Each scene shows the same named points in several views. A view is turned or mirrored, and shifted as a whole, has a little noise and may leave points out.
(in the rows, 128 means zero)

Scene 1
View 1
susop: [169 139 136  74 133 129  99 135 162 115 102 128 116 108 147 129 139 112
 129 140 134 181 144 139 149 122 119 138 144 110 121 170 147 150 137 116
 188 179 168 123 109]
zago: [133 137 131 124 121 196 106 107 182 120 123 138 146 164 120 125 134 153
 167 142  80 116 140 113  99 113  72  77 209 154 141 163  92 165 124 195
  97 179 106  93 128]
dozu: [156 117 155 123 158 126 100 164 170 106 168 162  91  95 147 151 131 131
 180 155 127 187 177 158 118 113 130 148 177 155  90 164 153 164 120 120
 176 144 141 153 150]
Nim: [174 138 130  80 136 133 102 136 161 118 101 134 122 114 138 139 138 112
 130 145 122 176 140 148 134 120 123 136 140 122 108 166 145 146 130 117
 182 175 173 119 115]
zezum: [191 144 124  79 149 146  95 120 173 119  98 147 127 115 129 170 121 117
 136 136 105 174 133 169  79 124 119 143 137 137  67 176 147 151 117 107
 176 166 177 115 119]
sesun: [154 144 125  87 119 160 107 118 166 120  91 127 134 135 133 122 141 131
 133 141 107 156 136 129 137 121  99 105 163 114 139 165 123 149 131 146
 151 183 147 104 109]
favi: [178 142 125  88 141 156  95 113 175 117 101 145 137 132 125 162 124 128
 142 134  95 155 130 156  79 123 107 118 155 144  84 172 130 154 114 133
 153 167 158 105 118]
Daza: [151 122 151 114 137 137 105 156 163 115 147 142 108 114 146 128 142 132
 164 152 130 174 169 134 149 114 116 131 176 137 127 160 136 161 129 137
 159 162 130 139 136]
kasu: [165 134 135 106 143 153  95 127 177 116 128 151 125 121 130 153 125 131
 160 143 104 164 147 153  90 120 109 122 166 151  91 168 129 158 120 138
 151 164 150 117 130]
mikuv: [160 132 138 111 145 156 100 129 175 116 132 156 124 125 128 154 129 137
 163 143 102 158 152 146  87 116 110 122 176 155  93 169 131 161 117 145
 149 159 141 119 138]
Sifi: [138 124 155 112 131 137 105 159 160 111 150 136 104 117 147 116 146 136
 165 151 134 174 172 128 163 113 111 126 185 136 145 156 136 164 135 143
 156 168 126 138 134]
bidap: [168 126 143 114 155 137  95 143 173 111 150 161 106 106 134 162 128 133
 168 148 112 177 160 162  89 111 124 141 167 156  78 166 145 160 112 122
 167 151 145 136 144]
lem: [159 119 155 124 154 133  98 165 171 109 165 163  97 102 142 148 137 133
 179 150 124 178 171 154 115 112 127 143 185 160  96 160 147 166 117 130
 160 144 131 149 152]
View 2
mikuv: [108 120 115 160  80 142 119  82 165 108 183 155 153 125  92 141 149 102
  96 134  95 119 118 148 161  99 127 125 137 137 117  99 145 143 136 109
 131 156 128 120 116]
Daza: [107 107 111 142  93 146 121 115 161 136 171 150 169 133 119 171 147 111
 102 121 107 145 133 156 156  82 121 138 105 147 129 109 145 120 102 122
 133 143 100 122 101]
zago: [106 130 146 169  72 147 148 102 138 120 166 146 114 111 130 123 146  83
  58 133  78  72 130 155 144 166 178 160 129 130 117 109 175 169  86  98
 130 157 168 115 133]
susop: [116  81 104 128 119 147 119  99 150 115 175 107 144 142 101 172  97 117
 118 121 132 156 126 147 160  77 134 118 116 133 123 122 114 104 129 100
 129 145  97 131  68]
Sifi: [111 100 119 135 102 152 131 125 151 144 167 135 157 134 130 176 130 114
  94 118 112 153 141 164 153  90 137 143  95 148 136 118 148 115  90 114
 130 144 102 124  91]
zezum: [118  91 103 135 108 141 113  68 148  81 188 114 133 131  71 149  99 114
 120 132 124 131 104 135 166  88 135 100 144 117 106 115 113 127 163  85
 131 154 120 121  84]
lem: [110 124  99 151  79 142 109 100 181 124 178 177 184 138  95 163 179 118
 107 128 101 157 129 154 156  72  95 130 124 150 131 101 148 130 128 132
 133 149 102 118 116]
favi: [111 110 122 151  92 140 127  74 144  79 181 125 120 120  80 128 115  99
  94 134  99  99 105 138 163 123 151 119 149 116 111 111 135 148 147  87
 130 161 149 113 105]
Nim: [115  87 103 129 117 143 119  88 148 106 176 113 144 136  90 168 101 120
 116 125 127 147 117 145 164  77 127 113 123 130 120 116 118 108 135  98
 133 148 104 124  74]
sesun: [111  93 123 138 110 144 138 104 133 119 172 108 121 132 120 152 101 101
  89 125 113 121 126 154 155 121 163 133 119 126 118 122 136 125 112  91
 130 152 130 124  87]
bidap: [110 123  96 153  83 138 106  82 179 101 181 171 174 128  76 153 163 116
 108 133 103 137 115 140 161  76 100 117 139 140 122  98 139 133 152 121
 131 153 112 123 116]
kasu: [114 117 111 149  89 141 118  79 161  97 181 149 145 128  87 142 140 110
 102 133 101 121 111 142 157 101 126 120 140 129 115 107 139 141 141 105
 130 155 125 118 110]
View 3
susop: [118 143 170 107 156 122 138 145  96 120 123 159 108 136 139 109 127 128
  98 134 181 156  82 130 146 156 111 146 145 111 134 130 124 112 125 105
 130 157 102 110  99]
lem: [120 149 126 113 154 112 144 119  71 128 123 108 122  93 117  95 112 163
 106 156 151 102  78 129 105 164 140 105 124 110 137  69 114 120 134 113
 121 186  62  84  70]
Sifi: [132 121 136 112 154 119 141 124  80 119 128 111 124 112 107 103 105 160
  68 120 177 152  77 121 127 164 104 119 134 118 152  96 100 124 137  97
 123 186  54  87  93]
kasu: [106 152 129 122 155 103 143 141  86 159 110 131 142  94 131 119 121 141
 129 147 152 111  89 145  99 181 148  78 115 118 121 100 122 129 152 106
 140 162  90  97  68]
Daza: [126 125 133 112 157 115 140 129  82 124 125 117 126 113 111 103 110 160
  85 126 174 146  80 125 126 167 111 119 134 114 146  94 103 121 137  99
 127 180  68  89  90]
favi: [ 99 152 141 131 154 110 143 153 100 170 103 160 147 110 141 131 133 125
 131 134 170 130 100 153 110 186 138  94 112 118 115 128 131 123 159 100
 153 143 129 105  84]
Nim: [115 146 166 109 156 118 139 145  99 128 116 159 116 133 137 111 131 131
 108 137 177 150  83 136 139 161 117 140 137 112 128 127 131 112 135 110
 132 156 113 109  93]
zago: [118  95 104 145 164 110 149 144 102 191 111 121 188  96  98 144 100 137
  73  79 182 167 102 149  93 215 101  39 106 141 131 135  88 147 193  71
 164 159  82  85 102]
dozu: [119 156 131 108 150 105 140 129  72 122 122 113 119  94 120  91 116 163
 110 161 152  99  75 125 107 163 147 113 127 107 135  66 112 116 126 112
 119 190  61  87  65]
zezum: [101 162 166 115 153 110 143 151 104 150 107 172 123 125 152 124 140 116
 131 145 173 135  86 151 122 172 139 125 129 110 114 137 139 118 142 108
 142 140 134 112  90]
sesun: [119 119 151 125 161 119 144 145 105 151 116 155 146 129 123 127 118 132
  81 107 190 176  89 137 133 182  95 111 133 123 134 142 116 128 158  88
 148 148 104 101 111]
mikuv: [110 145 128 127 157 110 144 139  83 159 114 129 148  96 125 119 119 143
 112 135 161 122  88 144 106 181 139  84 115 120 125 102 117 127 154  99
 142 167  89  93  80]
View 4
favi: [193 161 126 128 137  86 115 166 119 104 148 141 149 109 144  93 149 212
 133 117 108 126 108 130  88 116 173 153  78  93 118 109 145 124 167 134
 124 121 161 115 166]
lem: [186 155 126 172 118  87 132 174 142 103 174 129 186 108 110 124 126 169
 173 118 117 129  84 133  68  69 167 151  90 104 124 145  88 125 117 128
 131 170 131  78 149]
sesun: [168 140 122 126 149 117 115 127 132 111 143 120 161 125 131 129 125 181
 136 117 117 136 149 125 102 131 164 119  82 117 118  92 137 136 160 125
 123 114 152 140 153]
Sifi: [164 134 124 163 130 108 128 127 148 108 157 115 193 126 105 150 105 151
 165 119 133 136 124 127  86  91 150 112  93 121 123 127  87 135 119 122
 133 154 134 105 138]
bidap: [190 161 124 158 125  80 121 187 132 105 171 140 172 114 126 105 139 187
 161 118 111 123  80 131  66  81 176 158  89  96 126 142 113 127 131 128
 134 154 145  81 159]
Nim: [178 148 126 108 155  93 106 150 132 111 154 129 177 141 138 137 144 173
 143 110 135 115 124 147  67 120 194 137  80 125 121 106 126 120 142 119
 139 134 153 101 163]
zezum: [191 159 128 104 153  82 103 167 120 111 155 142 157 130 152 110 161 205
 138 108 119 113 113 149  64 126 201 156  76 110 124 100 147 120 161 123
 134 119 160 105 173]
susop: [170 142 129 103 159  99 111 137 135 113 157 126 179 153 131 150 136 169
 147 102 136 116 135 148  64 123 194 132  81 132 120  99 119 123 142 116
 140 127 152 105 161]
zago: [172 146 113 184 118 121 132 123 127 100 140 121 134  75 119  87  97 200
 136 135  83 165 137  95 155 107 102 109  95  79 118 108 130 151 174 140
  98 109 147 172 141]
kasu: [186 159 123 150 127  91 119 167 128 104 157 139 158 110 133 101 135 198
 143 118 109 129 100 127  88  98 167 147  87  94 121 124 130 129 150 133
 126 136 153 107 154]
dozu: [186 159 131 154 129  83 119 174 140 110 173 131 187 120 121 124 137 178
 162 112 127 123  85 137  59  82 181 151  82 108 123 140 101 124 123 127
 134 158 146  75 154]
mikuv: [186 154 120 172 120  97 130 165 133 101 160 130 157  95 117  99 123 197
 152 125  96 142 100 116 103  87 145 136  94  86 123 135 119 135 151 133
 115 142 145 119 149]
Daza: [168 138 123 159 130 102 126 141 146 106 161 122 184 121 110 142 112 158
 161 119 124 131 119 133  85  91 160 124  93 117 126 128  93 134 127 125
 130 156 133  99 145]

Which points are out of place in each view (at most two, in the order of its rows)? Write none if all are in place.
view 1 | zezum
view 2 | Sifi, favi
view 3 | kasu
view 4 | dozu, mikuv
